Each row is a point on a tangle of strands that fork and nearly touch. The rows are in no order.
(in the rows, 128 means zero)
Two points are linked if the straight distance between their rows is under 86. Some points are linked to none.
(440): [134 130 129 146 154 118 134 124 108 128 104 123 104 123 128 115 144 139
  75 199 107 119 155 140 159 164 121 170 130]
(1212): [131 168 137 102  80 173 166 133 103  93 127 128 170  84  69 133 123 122
 120 148 163 144 124 122 121 116 118 141 112]
(237): [128 152 137  50 112 159 144 128 131 145 160 156 152 197  93 160 127 172
 118 110 145 154  90  90 126 104 136 144 105]
(317): [136 108 109 214 167  63 118 118 105 176 134 104  82  87 110  90 104 122
 141 136 158 184 138 107 159 130 144 139 116]
(1862): [113 150 168  83 104 168 143 158  98 126 148 119 162 133  75 137 113 159
 111 116 132 182  99  94  99 121 149 107  87]
(6): [124 136 117 143  89 127 115  99  92  81  80 123 107  89 137 109 175  84
 112 194 117 137 130 177 166 141 134 174 136]
(695): [116 111 125 165 169 109 122 128 132 139 189 111 121 140 114 131 128 118
 152  47 160 147 112 102  81 139 138 122 154]
(848): [106 133 108 160  77 100 108 105  71  95 104  96 124  86  88 132 156  63
 122 160 132 162 110 157 143 122 145 160 132]
(114): [112  84 116 187 109  74 106 104  83 117 100  90 111 129 152 136 136  89
 133 149 128 120 101 171 170 155 169 164 152]
(1673): [171 120 113  87 142 190 129  92 148 111 106 177 125 138 151 107  97 132
 107 178 123 152 177 161 173 166 128 160 131]
(828): [120 115 139 150 159  77 143 140 137 148 110 130  95 146 167 132 151 129
 114 130 100  64 132 140 116 113 111 115 145]
(1782): [117 145 154 127 102 191 136 153  88 119 156  94 122  63 115 110  91 133
 150 125 182 197  96  77 113 134 156 109 100]
(1243): [121 117 117 181 190  73 101 138 111 185 132  98 116 134 108 132  95 160
 117 136 127 183 117  83 146 130 138 120  90]
(1736): [129 166 127  46  94 193 155 139 146 117 166 154 176 170  99 151 127 158
 154 103 161 130 113  73  98 141 138 137 122]
(629): [116 150 179 115  92 195 140 179  97 101 127 117 169  86  94 134 106 136
 121 135 158 167 103  79  66 135 146  81  99]
(2035): [165 121 115  72 129 186 132 100 134 116  93 168 129 132 148  99 105 145
 111 185 129 155 167 152 182 157 125 168 110]
(501): [168 124 152 151 154 117 130 123 171 152 141 114 103 114 156 116 105 156
  83 164  64  82 193 159 190 147  87 121 113]
(380): [108 108 129 131 110 100 144 117 123 140 171 111  51 108 207 115 106 132
 142 124  73  54 157 152 189  91  89  83 147]
(37): [169 121 135  55 118 181 135 104 122 134  85 167 123 136 145  96 120 150
 109 188 115 160 163 142 188 135 128 167  82]
(663): [108 152 155 115 106 183 142 164  97 102 141 121 143  83  89 123 119 130
 137 120 159 177 116  67  62 146 144  84 105]
(1178): [ 94  94 133 160 108  85 142 118 105 144 163 101  72 122 221 137 109 121
 138 120  83  54 144 142 195 106 117  93 154]
(2086): [154 116 147 168 138  94 169 118 122 156 159  92  67 109 175 104 104 146
 122 155  86  64 172 150 185 125  79 109 133]
(3): [124 165 112 127 117 169 139 131  83 102  96 148 164 106 122 142 106 137
  88 203 151 149 106 157 171 133 134 177 129]
(905): [150 142 114  64 142 130 124 124 175 176 136 157 138 223 113 159 141 184
 127 115 132 122 105  76 129 100 113 146 105]
(1315): [133 105 123 179 188  74 116 128 104 187 124  96 112 157 130 141  92 167
 120 150 108 161 121  85 146 132 119 109  95]
(1426): [171 117 138 125 155 131 129 124 164 160 137 106 111 168 179 138  95 188
 107 157  84  88 164 120 192 145  94 132 122]
(1215): [119 110 131 172 165  56 156 135 110 164 122 118  97 147 149 133 140 121
 129 121 108  76 137 128 108 106 102 101 134]
(2001): [109 166 115 144 103 124 113 130  89  87  96 138 148  96 108 147 165  92
  85 182 126 142 114 162 141 122 131 164 143]
(1427): [139 148 185  80  99 172 142 142 101 138 176 149 138 171 100 143  98 171
 107 105 159 195  72  99 115  95 142 116 109]
(1128): [133 148 130 134 116 148 115 122 103  88  78 149 113  83 138 112 166 101
  76 199 107 143 153 176 163 149 128 171 134]
(765): [ 91  81 116 117 119  86 137 119 149 114  82  96 111 104 171  99 148 104
 175 118 106  57 134 175 138 135 155 130 134]
(2036): [136 156 181 119  65 205 165 164 112  90 112 124 186  73  81 156 132 112
  94 144 170 120 127 104  90 120 124 115 109]
(869): [163 151 105  74 124 179 121 113 156  94  79 212 165 117 111 106 135  91
 122 166 124 146 176 163 119 136 121 133 114]
(1887): [149  96 144 187 144  76 169 108  99 152 141  94  66 123 168 111 118 125
 130 159 106  80 158 131 164 136  97 122 138]
(636): [144 166 149  48  81 174 151 135 118 131 151 161 174 178 104 159 118 161
 118 121 159 150  87 105 140  95 144 140 102]
(1563): [150 100 162 139 136 121 126 113 183 131 145 146  97 120 157 110 106 126
  83 126  47  67 193 192 165 110  91  84 126]
(1531): [123 117 110 182 197  88 116 138 139 181 174  97 126 138 125 136  96 154
 150  71 159 166 116  81 123 128 131 110 111]
(1799): [150 107 152 130 134 141  92 106 155  96 104 159 112 121 156 104 161 106
  80 157  67 117 173 201 155 162 132 142 141]
(385): [140  88 136 208 142  68 158 111  80 154 152  96  71 133 183 128  90 123
 127 149 114  96 141 138 176 131 108 108 157]
(847): [ 94 114 136 163 106 117  71 153  90 129 147  89 140  87 118 130 181  84
 155  49 129 176 123 112  79 154 178 111 132]
(1224): [152 104 139 181 149  79 161 110 102 150 121 100  81 126 140 109 129 133
 111 177 107  96 161 127 155 155 104 143 126]
(1111): [124 115 113 186 205  82 125 151 138 185 186  99 123 139 141 136 100 153
 158  49 159 147 127  85 109 114 125  95 121]
(248): [119 152  99 137 124 136 137 119 102 103 152 132 145 126  86 144 118 125
 115 144 161 150  99 130 133 134 137 159 147]
(387): [113 157 109 123  95 154  81 120 135  60  77 159 174 101 150 153 171  87
 107 156 115 144 119 175 156 126 140 150 153]
(909): [125 149 107 121 113 122 128 113 140  96 149 132 145 142 114 142 167 104
 148 105 149 116  95 147 117 124 134 165 171]
(1195): [129  81 119 222 160  47 133 117  97 176 133 108  81 119 165 114  96 111
 154 107 147 151 132 126 156 108 136  98 150]
(171): [111 134 125 135 141 156 123 132 112 130 181 103 116 100  97 108 106 142
 151  96 172 193 109  75 108 151 152 127 116]
(1684): [139 171 114  69 140 140 115 142 198 125 138 178 170 148 111 127 181 124
 136  83 126  97 141 138  63 122 116 145 154]
(1515): [138 180 107  60 135 171 115 150 188 108 149 187 192 148 110 142 156 131
 133  95 142 115 134 117  86 135 124 147 156]
(783): [ 73  75 120 150 111  81 144 120 112 134 123 100  89 127 217 136 108 120
 163 117  93  46 141 134 181 119 144  98 147]
(988): [118 120 105 165  83 107 114  92  72  87  98 106 103  98 128 118 160  76
 121 182 131 143 109 169 166 144 145 176 144]
(135): [113 135 117 168 133 112 109 129  61 142 126 107 111  52  73 105 100 103
  99 175 154 203 117 132 146 123 151 147 110]
(1068): [110 123 117 142 146  80 132 121 149 130 140 122 130 164 134 149 154 115
 144  87 139  87  95 143 104 113 131 146 164]
(667): [168 121 116  83 170 133 124 129 211 159  94 169 131 166 137 101 132 148
 135 127 105  76 175 128  82 131  93 117 120]
(903): [168 109 124 110 150 178 116  93 167 109 124 174 120 150 160 118  95 130
  93 160 103 127 185 174 168 172 123 154 144]
(1982): [119 153 145  65  90 200 157 151 117 107 163 141 169 166 100 155 107 163
 143 104 158 155  93  65  86 142 150 111 119]
(649): [110 156 133 158  99 168 127 138  76  95 142 120 169  74  89 160  90 109
  87 153 165 171  93 131 135 114 138 137 142]
(239): [148 114 139 161 146  98 145 115 113 136 113 108  82 120 129 107 145 135
  95 189 102 103 161 138 163 166 112 165 124]
(1801): [147 132 133 134 157 115 144 158 119 184 146  92  95 165 191 148  85 191
 129 139  73  63 153 120 161 125  70  92 125]
(1910): [121  72 134 201 117  68 129 104  91 133 114  97  88 135 170 131 125 100
 131 144 124 101 116 154 169 143 152 143 161]
(1872): [148 130 105 123 153 147 131 115 145 123 112 152 124 149 151 121 127 149
 110 172 135 120 134 136 161 156 123 172 147]
(2088): [136 149 173  82 114 143 137 139 102 160 160 156 134 173  81 146 119 171
  79 128 143 189  76 109 126  82 136 122  90]
(230): [133 186 130  74  98 185 141 163 144  92 124 175 206  99  95 155 147 125
 107 129 151 123 140 115 116 123 121 138 122]
(1400): [152 137 116  74 152 118 119 135 181 184 116 146 139 220 126 153 141 188
 134 115 114  98 122  85 117 108 103 131  96]
(306): [177 104 138  80 133 156 132  94 151 148 107 136  94 166 158 111 117 172
 113 170 101 136 167 116 199 138 111 164  98]
(1723): [111 152 158 151  92 194 135 168  95 115 139 104 124  41 139 105 100 118
 156 131 210 183  94  67  94 132 157  95 112]
(1648): [ 90 130 117 123 151 106 135 159 147 151 134 147  80 155 208 138 119 149
 139 103  88  38 140 117 117  85  76  71 160]
(157): [146 155 103  79 100 145 114 104 182  77 105 177 155 123 112 105 173  91
 158 115 130 130 138 159 108 116 121 146 152]
(1280): [169 126 110  70 142 170 118 107 167 117  88 202 149 155 117 104 126 111
 117 163 105 128 194 153 107 157 120 134 109]
(762): [138 107 120 175 181  83 134 129 107 175 125  98 113 178 137 150 100 174
 120 157 104 129 122  95 144 135 107 111 107]
(931): [151 169 115  70 113 177 122 136 154  85  85 210 193  95 100 124 138  93
 108 155 136 143 163 153 120 118 116 127 115]
(1528): [121 117 140 136 161 105 128 136 165 140 112 147 106 150 191 126 146 136
 116 118  96  58 133 148 125 111 111 115 163]
(1270): [126 120 110 145 160 114 147 112 138 136 179 107 119 147  84 126 116 130
 155  89 159 142 114 106  93 137 124 134 133]
(730): [116 137  96  98 102 140  81 116 181  71  93 134 188 130 152 142 161  94
 161 106 114 112 107 185 126 137 149 143 161]
(741): [100 158 142 163 121 159 104 159  70 120 155 111 155  50  95 143  89 111
  86 144 161 196 102 116 128 126 156 128 127]
(788): [164 127 105  72 169 143 111 135 206 166  96 175 155 189 138 126 129 164
 135 124 107  92 159 115  95 130 110 128 113]
(1073): [141 128 145  92 131 112 143 114 108 171 123 147  96 180  74 130 136 177
  97 152 126 175 100  92 135  85 120 128  77]
(1220): [163 127 105  94 119 152 110  94 183  94 100 185 134 143 137  99 155  99
 150 134 126 126 146 172 110 133 125 138 157]
(2085): [108 162 153 108  92 206 151 173 110  85 138 151 180 124 101 161 126 132
 121 118 170 132 105  65  58 144 139  86 139]
(1331): [ 82  81 112 146 112  53 146 119 120 131 102  82 120 118 136 127 131  89
 186  91 131  86 119 160 128 127 162 129 134]
(1381): [ 91 140 100 110 105  96 105 144 146  93  91  84 181  90 123 134 171  78
 164 111 112  88 129 188 104 154 156 152 130]
(933): [136 140  94  94  89 162  93  98 178  55  95 160 175 125 140 132 163  84
 167 113 124 134 121 175 130 126 138 140 157]
(1796): [158 109 121  93 153 131 140 119 212 151  95 175 111 157 150  93 130 137
 147 103 111  64 166 146  80 105  87 103 138]
(718): [136 106 134 128 154 117 105 121 176 119 104 152 118 149 184 123 150 129
 113 122 100  82 132 171 128 129 130 131 161]
(578): [157 150  91  56 154 166 100 125 189 125 114 207 188 168 118 126 123 126
 121 136 126 124 159 136  95 139 126 130 126]
(2041): [103 112 125 188 196  66 128 155 128 180 171 113 116 138 140 138 112 132
 145  47 140 131 135 104  96  92 112  85 132]
(1665): [110 129 119 168 159  96 107 136 106 137 164 120 131 124  86 142 127 113
 108 114 143 161 109 126 106 140 140 140 149]
(1548): [116  94 131 188 146  46 124 121 108 152 131 100 100 117 100 116 146  91
 142  94 131 144 126 141 109 114 143 123 128]
(1428): [114 148 133 119 114 169 141 147 102 103 166 127 127  93  81 108 141 112
 149 106 156 173 121  75  54 152 141  99 125]
(912): [111 124 123 172 147 140  98 154 115 140 184 124 108 115 149 114 161 120
 167  41 188 172 106  78  74 159 172 118 149]
(464): [127 113 117 192 184  63 111 133 111 186 129  99 100 100 101 107 109 139
 124 136 140 184 142  94 142 136 134 125  87]
(186): [141  91 150 124 122 126 100 100 159  95  93 133 104 112 163  90 165 102
 112 145  68  99 162 197 153 156 139 138 129]
(401): [184  91 125 104 145 177 126  78 186 120 135 170 116 167 148 114  85 128
 108 151 101 109 201 168 157 167 114 141 133]
(134): [146 118 103 139 162  99 162 128 124 184 130  91  95 194 158 142  84 182
 188 120 117  90 115  99 125  99  69  82 111]
(1888): [151 108 109 139 163  91 152 105 141 174 141  90 102 183 102 129 105 170
 174 109 130 140 116  83 118 106  94 104  84]
(878): [128 182 143  72  89 194 149 161 131 101 136 157 201 118  93 164 124 143
 109 126 153 124 119 103 115 130 131 136 119]
(1908): [ 95 157 106 118  87 118  89 137 134  76 104  94 196 101 125 166 182  83
 145 111 112 113 114 161 117 148 144 154 142]
(949): [ 75 102 111 121 119  63 138 138 130 121  98  77 141 107 118 127 158  84
 180  85 125  76 132 171 101 133 160 139 127]
(951): [103 142 115 128 160 106 149 167 124 167 146 133  69 154 202 138 105 162
 135 117  84  42 149 119 126  99  67  67 155]
(90): [127 134 156 124 103 160 126 129  84 131 151  92 131  90  93 120  69 152
 127 141 162 219  72 114 153 106 159 133  90]
(319): [117 149 165 134 111 165 110 142  81 148 157  91 125  79 116 122  67 156
 124 132 171 217  67 108 161 112 166 138  91]
(2052): [154 152  97  76 135 145 133 119 168 125 102 171 139 129 107  98 154 134
 139 158 136 123 156 139 118 136 120 157 125]
(206): [112 162 140 107  83 167 145 144 110  78 147 141 147 112  80 136 189  97
 143  94 137 128 120  84  50 144 126 109 145]
(1975): [128 137 155 150  60 199 160 122  96  71 136 115 168  66  92 156 104  96
 110 141 186 143 100 116 121 107 126 134 140]
(781): [102  62 150 104 123 134 113 111 177  99  98 141 118 126 169 104 129 114
 119 107  45  55 175 194 127 132 139  89 125]
(1826): [102 152 155 137 111 176 116 158  79 147 169  92 118  70 134 117  87 150
 144 119 188 208  82  81 145 131 170 136  96]
(874): [124  80 156 125 119 108 132 104 164 116 131 117  79  99 191  93 126 119
 132 117  59  59 170 171 168 109 117  94 135]
(2103): [170 109 128 109 132 120 150  94 129 170 111 118  76 197 129 125 136 182
 133 164 112 136 129  76 163 105  90 135  90]
(558): [121 144 179  88 115 151 128 146  96 146 157 116 126 125  77 120 116 166
 110 115 133 211  93  94 108 111 147 108  71]
(1651): [126 153 123  62 128 145 134 135 151 153 153 144 155 203  87 162 136 179
 122 107 133 139 104  84 113 119 136 141 100]
(1134): [158 134  95  96 142 155 137 103 163 121 105 160 122 140 134 103 136 142
 135 170 143 122 146 139 142 148 123 165 135]
(1520): [155 131 110 105 159 102 160 135 170 181 107 114 114 183 123 124 132 176
 171 124 117  74 139  95  99 106  77 111  96]
(436): [137 117 122 122 157  99 140 111 140 171 151  99 101 173  76 125 120 169
 153 108 129 170 115  73 114 107 114 112  70]
(1388): [144 108 115  96 150 120 147 118 208 143 104 165  98 155 163  93 134 139
 168  89 123  54 150 139  86  85  84 103 150]
(1233): [ 90  86 125 127 120  73 143 121 138 129  89 100  93 119 180 110 150 108
 162 115  96  55 134 148 138 113 138 116 128]
(38): [125 143 105 139 152 126 128 127 115 121 107 142 130 140 130 131 138 143
  89 188 130 129 122 141 149 157 131 173 143]
(389): [ 97  79 132 105 133 118 106 129 177 106  77 133 135 124 173 102 148 111
 138 113  67  62 149 189 115 138 152 104 132]
(757): [126 165 106 113 101 158 159 116 115  94 143 135 148 112  75 130 126 120
 130 150 167 147 111 127 130 129 123 158 136]
(1010): [130 189 124  72 103 174 124 151 162  84 126 179 189  98  90 141 172 103
 116 121 137 124 144 123 100 122 116 135 138]
(1980): [ 98 155 144 171 101 185 108 168  81 115 158 120 128  54 146 127 111 110
 133 118 200 190  93  71 105 139 168 105 143]
(579): [118 162 104 115  87 144 121 111 132  69 133 135 160 118 117 151 166  95
 138 118 148 133  99 141 135 122 127 161 164]
(965): [104 151 137 162 123 138 108 148  62 133 132 108 147  47  77 126  88 111
  82 167 148 201 107 137 134 119 155 135 108]
(132): [ 94 135 138 169 103 137  68 160  82 122 153 110 138  80 129 138 171  83
 132  72 147 187 110  96  83 148 175 106 147]
(2044): [125 139 140 111  99 162 149 119  84 121 149 104 144  99  75 120  77 144
 130 144 159 193  87 120 141 116 143 135  94]
(655): [125 110 132 178 167  62 164 144 100 176 127 108  82 140 156 127 119 132
 136 139 103  83 150 123 112 108  90  85 126]
(1968): [108  62 153 112 116 124 125  98 172 103 112 126 104 110 171  96 120 116
 129 110  49  58 177 187 152 122 131  85 124]
(93): [ 78  75 116 144 113  70 152 114 121 129 106  99  88 128 189 124 121 109
 177 110 111  56 133 136 161 113 149 104 143]
(1556): [104  69 123 212 139  37 116 118 102 165 124 100  98 127 162 126 104 101
 163  81 143 149 120 143 158 101 156 103 156]
(1117): [107 133 116 132 126  91 111 127 133 111 136 118 150 150 127 157 171 105
 136  89 129 104  93 157 108 126 142 154 160]
(1100): [159 118 155 154 143 102 152 126 142 150 145 100  79 104 168 102 120 148
 105 163  72  67 186 151 180 133  81 120 122]
(1137): [109 107 126 185 179  58 130 144 124 161 152 114 122 152 123 147 126 122
 134  77 132 117 120 124  95 107 119 106 140]
(565): [119 103 132 195 153  56 114 130 114 171 154 102  95  89 107  98 146 101
 150  70 154 172 138 123 125 113 145 124 128]
(1630): [102 117 109 102 129 114  84 136 180  95  80 129 176 128 158 125 161 104
 152 109  96  91 117 200 113 140 153 133 150]
(732): [126 109 110 200 145  81 107 109  87 152 131 110  86  78  98  96 111  99
 128 138 165 199 122 127 157 134 149 152 134]
(1592): [113 171 142  96  78 187 142 159 126  72 138 157 175 110  98 157 187 105
 121 104 143 114 120  80  61 134 127 117 151]
(2031): [144 146 123  72 148 120 118 136 214 133 119 173 150 150 119 108 176 120
 148  80 115  85 145 155  56 109 109 131 149]
(1860): [115 133 132 194 148  84  99 150 104 169 162  99  93  70 105  97 157 107
 137  74 165 188 141 100 125 136 158 143 119]
(544): [135 131  98 125 153 110 162 111 153 147 146 112 118 163  85 124 131 149
 160 117 151 114 121 111 101 133 106 145 124]
(1842): [168 131 108  67 151 160 106 118 182 123  95 215 158 168 116 111 133 110
 117 148 105 114 183 158  79 151 120 126 124]
(677): [131 133 162  92 131 123 142 121 106 168 140 141 104 166  66 129 128 177
  89 133 134 193  95  96 127  79 128 121  74]
(2084): [166 113 126 131 150 130 141 113 142 159 123 109 106 182 168 138 106 187
 126 165 100 103 139 103 184 148 102 145 120]
(443): [160 102 149 134 153 141 120 121 186 134 152 166 118 150 167 129  80 140
  79 123  64  61 191 179 162 126  87  88 141]
(989): [142 152 195 105  67 210 145 165 106 102 125 124 200 123  97 167  92 148
 107 132 161 144  92  95 105 127 139 104  94]
(428): [106 138 103 148 145 125 126 122  95 123 155 121 137 127  84 145 104 131
 107 147 154 162  99 125 128 141 144 153 140]
(1635): [121 120 110 166 183  95 109 128 126 166 161 102 126 142 107 138  88 159
 131 108 150 179 104  86 132 136 142 126 111]
(340): [125 141 116 118 105 155 150 117  85 116 131 117 152 117  83 137  76 147
 116 173 160 178  88 131 158 117 140 154 109]
(155): [141 182 110  49 110 190 136 141 175 110 157 175 195 149 110 146 134 143
 145 100 154 120 129  98 105 137 129 148 142]
(1857): [155 115 142 130 149 163 100 111 153 102 116 175 126 139 157 121 127 119
  69 163  90 123 176 184 163 170 131 148 153]
(1216): [133  81 125 217 156  55 151 114  85 170 140 103  71 129 172 114  91 114
 148 127 129 124 136 128 154 115 116  91 155]
(1268): [144 117 135 171 174  80 150 143 100 181 124  93 100 159 159 142 104 163
 122 156  86  93 152 108 134 135  91  97 113]
(1491): [106 127 131 164 132  96  93 136  98 124 159 108 138 115  92 146 157  91
 119  85 129 156 106 134  94 137 149 130 148]
(1806): [164 108 121 133 143 119 149 105 129 164 118 102  91 197 151 142 107 185
 141 162 110 113 125  87 170 128  96 134 112]
(684): [109 110 131 166 133  61 110 125 107 134 134  99 122 120  93 129 162  87
 133  89 124 145 117 145  99 125 150 134 130]
(524): [121 134 155  89 129 133 130 133 113 154 162 114 111 140  66 118 120 166
 118 111 132 205  97  85 112 106 146 118  63]
(1864): [100 141 124 158  88 109  98 127  74  99 130  94 138  81  82 139 155  70
 110 127 127 175 117 137 113 122 146 143 136]
(1653): [140 127 101 141 162 107 157 109 152 140 134 127 121 166 123 130 129 149
 147 130 151  96 112 119 118 133 110 152 144]
(963): [ 76 123 109 112 116  79 122 146 142 108  95  81 166 100 122 128 168  87
 171  92 113  71 125 177  96 144 156 140 131]
(600): [104 165 117 133  86 134  98 129 107  74  86 138 163  93 123 157 176  88
  97 166 123 138 113 162 152 115 132 153 141]
(496): [144 120 114 112 136 134 102 102 182 103 104 165 132 152 164 114 157 115
 138 127 125 108 123 179 129 134 130 147 171]
(586): [102 101 123 102 131 109  93 133 176  97  71 125 158 124 165 112 162 107
 141 121  83  77 131 199 111 145 155 128 138]
(1710): [100 154 109 120  83 126  96 130 124  72 127 112 182 113 118 169 179  88
 131 110 124 123 101 150 130 134 142 156 157]
(1480): [ 89  68 111 170 118  54 132 113 107 136 111  83 117 127 138 131 116  91
 174  93 139 108 115 160 141 127 168 129 144]
(1440): [132  95 134 124 108 123 101  97 148  85  83 112 111 101 165  94 166  95
 138 152  85 101 146 200 158 161 151 142 132]
(1614): [167 132 114  69 161 132 106 135 197 176  99 160 141 202 144 136 137 180
 126 130 109  97 143 100 120 118 104 133 100]
(252): [163 167 181  63  57 191 155 142 113 119 145 158 182 160 107 153 106 154
 118 124 167 156  81 112 144  94 135 138  99]
(1549): [ 98 143 133 186 153 113  87 174 100 164 177 110 111  82 121 119 156 118
 122  72 163 190 128  85 107 151 166 139 127]
(216): [ 92 121 112 122 155 102 147 140 166 148 128 149  87 166 203 137 118 147
 158  89 117  40 124 117 111  79  80  82 171]
(1202): [129  95 129 191 147  46 143 113 104 153 119 107  89 125 114 108 135 100
 141 114 130 129 128 135 124 117 127 121 134]
(1861): [120 153 140 147  81 182 150 128  84  84 141 121 170  71  92 159  86 108
 100 149 180 159  93 128 134 111 131 138 142]
(369): [113 114 128 165 150 126 106 137 117 133 192 118 121 127 129 126 150 110
 155  42 166 162 104  97  77 151 155 117 156]
(332): [105 147 127 158 130 164 108 151  90 121 181 115 121  82 126 123 119 117
 138  92 186 193 101  76 102 157 165 122 144]
(1544): [ 94 147 131 156  80 132  94 134  76  88 138 106 160  87  92 163 153  79
 107 114 130 170 103 120 108 126 148 128 141]
(1259): [124 118 126 117 145 118 134 111 126 152 165  97 108 143  73 116 110 162
 148 111 147 187 110  80 118 123 138 128  79]
(1517): [141 177 112  77  96 158 118 128 169  77 115 176 170 108  96 122 185  91
 135 114 127 129 147 141 103 114 112 140 140]
(1385): [126 126 119 131  89 126  98 101 121  76  75 118 116  95 151 105 182  87
 128 178 101 132 137 191 167 151 143 159 129]
(15): [168 118 135  63 120 156 140 101 132 148  90 153 101 159 139 103 137 166
 110 179 114 150 149 122 183 122 122 167  79]
(2107): [112 156 149  93 100 205 153 165 112 101 148 141 170 146 105 151 106 153
 139 108 163 156  93  62  63 151 151  88 126]
(1266): [161 121 139  90 134 117 144 108 120 179 104 144  86 192 104 129 153 178
 102 169 113 148 124  84 150  91 100 139  78]
(1843): [148 170 103  61 147 149 118 140 176 130 107 187 171 142 104 117 149 140
 121 148 128 128 156 131 105 137 123 145 114]
(1398): [136 144  99 105  88 171  92  97 160  50  85 176 177 117 148 136 156  78
 137 140 130 145 124 176 146 126 136 141 164]
(1210): [117 126 112 184 135  97 107 120  77 146 133 107  93  64  81  98 111  96
 116 158 161 204 122 125 151 130 149 151 122]
(1486): [150 125 142 155 161  94 145 147 101 187 141  82  97 167 171 149  94 184
 118 157  64  90 155 115 159 137  78  97 109]
(1698): [ 96 139 135 163 102 148  80 149  80 103 159 115 142  81 110 148 149  83
 112  89 143 185 102 101  94 144 159 114 153]
(188): [189  92 129 107 150 166 136  92 196 128 135 159 109 165 152 110  81 135
 119 136 100  86 195 162 148 153  99 123 134]
(1729): [130  85 133 183 124  61 142 102  98 138 114 106  82 131 146 111 142  99
 138 140 128 105 121 148 149 129 135 142 144]
(1138): [129 147 201 118  85 203 129 182 103 109 117 113 178 102 111 149  96 148
 117 133 161 174  87  78  79 128 151  78  94]
(859): [120 119 111 142 161  87 156 120 156 146 140 129 116 167 137 142 130 135
 149  94 145  72 106 133 108 110 105 131 160]
(556): [116 105 107 168  89  96 104  96  84  94  96  94 107 117 148 129 147  84
 130 169 129 128 105 177 176 156 160 174 155]
(2071): [167 132 147 138 158 121 124 138 162 163 142 106 112 145 172 136  97 181
  90 162  61  87 178 136 193 149  86 122 115]
(1447): [116  93 148 134 124  84 146 123 144 135 111 112  75 114 192 102 148 121
 140 120  76  52 153 148 146 107 114 103 132]
(872): [116 124 109 109 151 110 161 128 187 145 121 151  87 160 183 114 119 145
 173  87 127  41 132 120 102  77  71  88 162]
(575): [134 157 114 119 130 177 125 124 103 106  87 166 149 110 149 128 120 139
  81 203 137 144 133 161 179 149 133 174 142]
(478): [119 145 131 122  93 159 140 129 107  88 165 127 130 114  83 124 176  96
 159  91 151 147 115  83  44 147 133 113 145]
(529): [123 155 113 128 115 161 141 128  79 113 109 133 162 112 102 144  89 138
  96 193 159 155  92 149 167 124 138 162 123]
(729): [115 168 149 102  85 202 149 169 121  76 136 159 182 117  98 167 152 118
 115 111 163 114 116  72  63 142 129 103 144]
(128): [122 166 164  81  86 185 149 162 103 111 138 131 191 132  81 157 112 154
 106 127 142 152 106 101 107 127 141 121  97]
(1971): [179  95 137 123 153 160 129 112 194 142 144 149 108 157 176 120  67 153
 117 125  89  70 184 158 159 136  84 104 147]
(1267): [100  64 119 199 126  47 115 115  96 151 111  92 113 134 145 133 111  93
 160  95 137 134 117 156 155 123 169 121 149]
(1557): [155 107 105 150 163  93 154 112 133 182 140  90 102 193 132 137  87 177
 184 114 125 123 116  88 120 100  84  88  95]
(1832): [131 156 122 126 133 163 116 131 107  97  91 163 133 100 148 124 147 122
  66 201 116 143 148 171 172 153 131 172 143]
(329): [133 135 120 139 166 113 156 157 126 174 142 111  95 167 194 148  84 177
 142 131  98  53 142 113 138 116  69  85 143]
(1463): [135 153 168 121  60 201 173 141 108  84 125 120 176  65  72 145 120 107
 110 146 170 134 126 113 106 109 119 123 110]

Follow the links from the first point to the second, and from the first to the third. Name the last point that the two ways share.
(1243) / (718) / (951): (1268)
(496) / (387) / (230): (157)
(575) / (114) / (1864): (988)
(1544) / (1202) / (1128): (988)
(15) / (1440) / (188): (903)
(1630) / (1517) / (600): (933)
(440) / (1556) / (1426): (1887)

A fork is a point with three links. Follow the links from the first point to the second and name the forks in between, in order.
(1635) / (732): (1243)
(1267) / (440): (1887)
(1111) / (655): (1243), (1268)
(478) / (1862): (128)
(847) / (114): (988)

A fork is a point with three links, a tip a point with one. Leave the first point through the second and follow the links. Name the first fork or tip that comes.
(2103) / (1806): (1887)
(1968) / (874): (1233)
(1259) / (436): (134)
(1549) / (1860): (1548)
